Points on a hilly landscape, in no order, each with its height.
A ball rolls from a point to whichever of its 6 nearest points has the largest drop for the distance, and stops where none of them is lower. Distance is the straight distance between rows; heights are no part of it.
<125> (h 1.74): [ 0.60  0.23  2.32 -1.83  0.36 -0.15  2.08  1.36 -0.23  0.40]
<554> (h 2.61): [-1.18 -0.05 -2.48  1.86 -0.77 -0.21 -2.06 -1.90  0.34  0.33]
<515> (h 1.61): [-0.46  0.05  3.53 -1.82  0.43  0.68  2.15  1.11  0.92  2.12]
<575> (h 1.39): [-0.57 -0.20 -2.92  2.09  0.20  0.54 -2.18 -1.43  0.00 -0.87]
<535> (h 3.12): [ 3.00 -1.72 -0.73 -1.79  1.69  0.94 -1.62  2.87 -3.32 -5.82]
<402> (h 1.96): [-0.36  0.41  2.49 -1.39 -0.06 -0.24  2.33  0.51  1.04  1.98]
<464> (h 0.83): [-2.09  0.20 -3.39  3.46 -0.55  0.13 -2.41 -2.60  1.52  1.25]
<401> (h 1.12): [-1.45  0.99  0.85  0.64 -1.56 -1.88  0.97 -2.07  2.17  3.36]
<110> (h 3.16): [-1.05  0.41  3.55 -0.77 -0.10  0.40  2.08  0.08  2.19  3.17]
<95> (h 1.98): [-1.40  1.29  1.61  0.58 -1.27 -1.46  1.57 -1.77  2.67  4.10]
<173> (h 2.55): [-0.56  0.45 -0.38  0.33 -1.42 -1.43 -0.41 -0.91  0.20  0.95]
<231> (h 3.21): [ 2.75 -1.09 -0.17 -2.08  1.01  0.46 -0.78  2.80 -3.37 -4.76]
<25> (h 2.19): [-1.38  0.26 -1.52  1.67 -1.16 -0.89 -1.64 -2.15  0.94  1.37]
<46> (h 1.73): [-0.50 -0.33  4.51 -2.44  0.83  1.56  2.21  1.67  1.03  1.76]
<127> (h 1.26): [ 1.76 -1.12 -2.11  0.41  1.42  1.39 -2.10  1.19 -2.09 -4.00]
<189> (h 3.26): [ 0.58  0.21  1.33 -1.06 -0.40 -0.69  1.55  0.83 -0.33  0.19]
<342> (h 1.32): [ 0.20  0.25  2.96 -1.80  0.29  0.34  2.35  1.14  0.41  1.17]
<438> (h 6.68): [-2.07  0.83 -4.74  4.87 -0.03  0.62 -2.11 -3.35  2.09  1.57]
<228> (h 5.18): [ 1.11 -0.13  0.27 -1.35 -0.16 -0.63  0.24  1.18 -1.74 -1.73]
<345> (h 3.73): [-2.42  1.09 -0.97  2.68 -2.69 -2.28 -1.22 -4.36  2.96  4.42]
<19> (h 1.24): [ 0.15 -0.57 -1.80  0.66 -0.18  0.27 -1.94 -0.15 -0.88 -1.76]
<303> (h 4.14): [-0.66  0.48 -5.08  4.20  0.86  1.09 -1.66 -2.01  0.86 -0.60]
<83> (h 3.60): [ 1.28 -0.65  4.15 -3.89  1.94  1.94  2.72  3.63 -1.38 -1.39]
<92> (h 2.47): [ 1.99 -1.13 -1.34 -0.82  1.17  0.82 -1.81  1.74 -2.70 -4.31]
<263> (h 2.28): [ 2.24 -1.48 -1.81 -0.44  1.45  1.14 -2.08  1.89 -2.57 -4.57]
<123> (h 3.68): [ 1.95 -0.21  2.01 -2.93  0.99  0.25  2.15  2.95 -2.28 -2.32]
<226> (h 1.97): [-1.33  0.59 -0.82  1.12 -2.03 -1.63 -0.67 -2.01  0.96  2.08]
<448> (h 3.64): [ 1.86 -0.88 -0.12 -1.63  0.37 -0.14 -0.62  1.94 -2.68 -3.33]
<429> (h 3.36): [-1.96  1.18  0.78  1.47 -2.15 -2.36  0.70 -3.26  3.16  4.86]
<574> (h 1.99): [-0.74  0.78  0.81  0.19 -1.35 -1.63  0.84 -1.31  1.17  2.45]
<272> (h 2.44): [ 0.67 -0.69 -1.70  0.27  0.29  0.23 -1.75  0.40 -1.45 -2.41]
<306> (h 3.07): [ 0.28 -0.36 -3.42  2.45  1.26  1.43 -2.02 -0.30 -0.49 -2.33]
<400> (h 2.85): [-0.51  0.64  1.53 -0.34 -0.83 -1.12  1.49 -0.55  1.23  2.24]
<372> (h 1.87): [ 0.31 -0.10  3.63 -2.71  1.29  1.07  2.44  2.25 -0.24  0.80]
<170> (h 3.81): [ 2.59 -0.57  1.72 -3.47  1.01  0.06  1.79  3.52 -2.99 -3.55]
<284> (h 1.54): [-0.14  0.43  0.90 -0.57 -0.89 -1.12  0.96 -0.16  0.28  1.15]
<537> (h 5.57): [-1.22  0.67 -4.69  4.52  0.29  0.87 -1.90 -2.57  1.46  0.36]
<551> (h 2.98): [ 1.49 -0.47  3.27 -3.30  1.60  1.21  2.62  2.99 -1.34 -1.15]
<453> (h 4.38): [ 1.96 -0.40  0.83 -2.21  0.49 -0.46  0.73  2.22 -2.57 -2.83]
<301> (h 3.50): [ 0.50 -0.35 -0.55 -0.28 -0.59 -0.67 -0.85  0.29 -1.16 -1.19]
<137> (h 5.24): [-1.16  1.00 -5.62  5.26  0.50  0.87 -1.39 -2.76  1.85  0.37]
<239> (h 2.99): [-2.11  0.23 -2.52  2.57 -1.31 -0.67 -2.30 -2.91  1.39  1.63]
<483> (h 2.93): [ 0.73 -0.48  3.95 -3.30  1.47  1.59  2.48  2.95 -0.70 -0.05]
<280> (h 3.05): [-0.12 -1.19  5.75 -3.56  1.34  2.41  1.78  2.45  0.47  1.15]
<417> (h 3.57): [ 1.42 -0.07  2.00 -2.51  0.52 -0.25  1.97  2.28 -1.48 -1.13]
<147> (h 2.51): [-2.09  0.72 -1.55  2.26 -2.15 -1.58 -1.85 -3.45  2.29  2.91]
<163> (h 2.77): [-2.04  0.92 -0.70  1.90 -2.57 -2.33 -0.80 -3.43  2.41  3.53]
<528> (h 1.38): [ 0.15 -0.07 -3.62  2.87  1.15  1.48 -2.04 -0.82 -0.01 -1.60]

Two balls start at each pair of points below. Name the first point that both come to, or write none.
<306> and <448> -> <19>
<123> and <110> -> <342>
<483> and <280> -> <342>
<417> and <170> -> <342>

Call two points neighbours if one is among the 6 nearest of the other. Go from one point of each pair to the other, from neighbour to neighbour, staying as low as possible. Name the highest point that can't be avoided.
<464> and <284> -> <25>
<342> and <401> -> <574>
<284> and <342> -> <125>
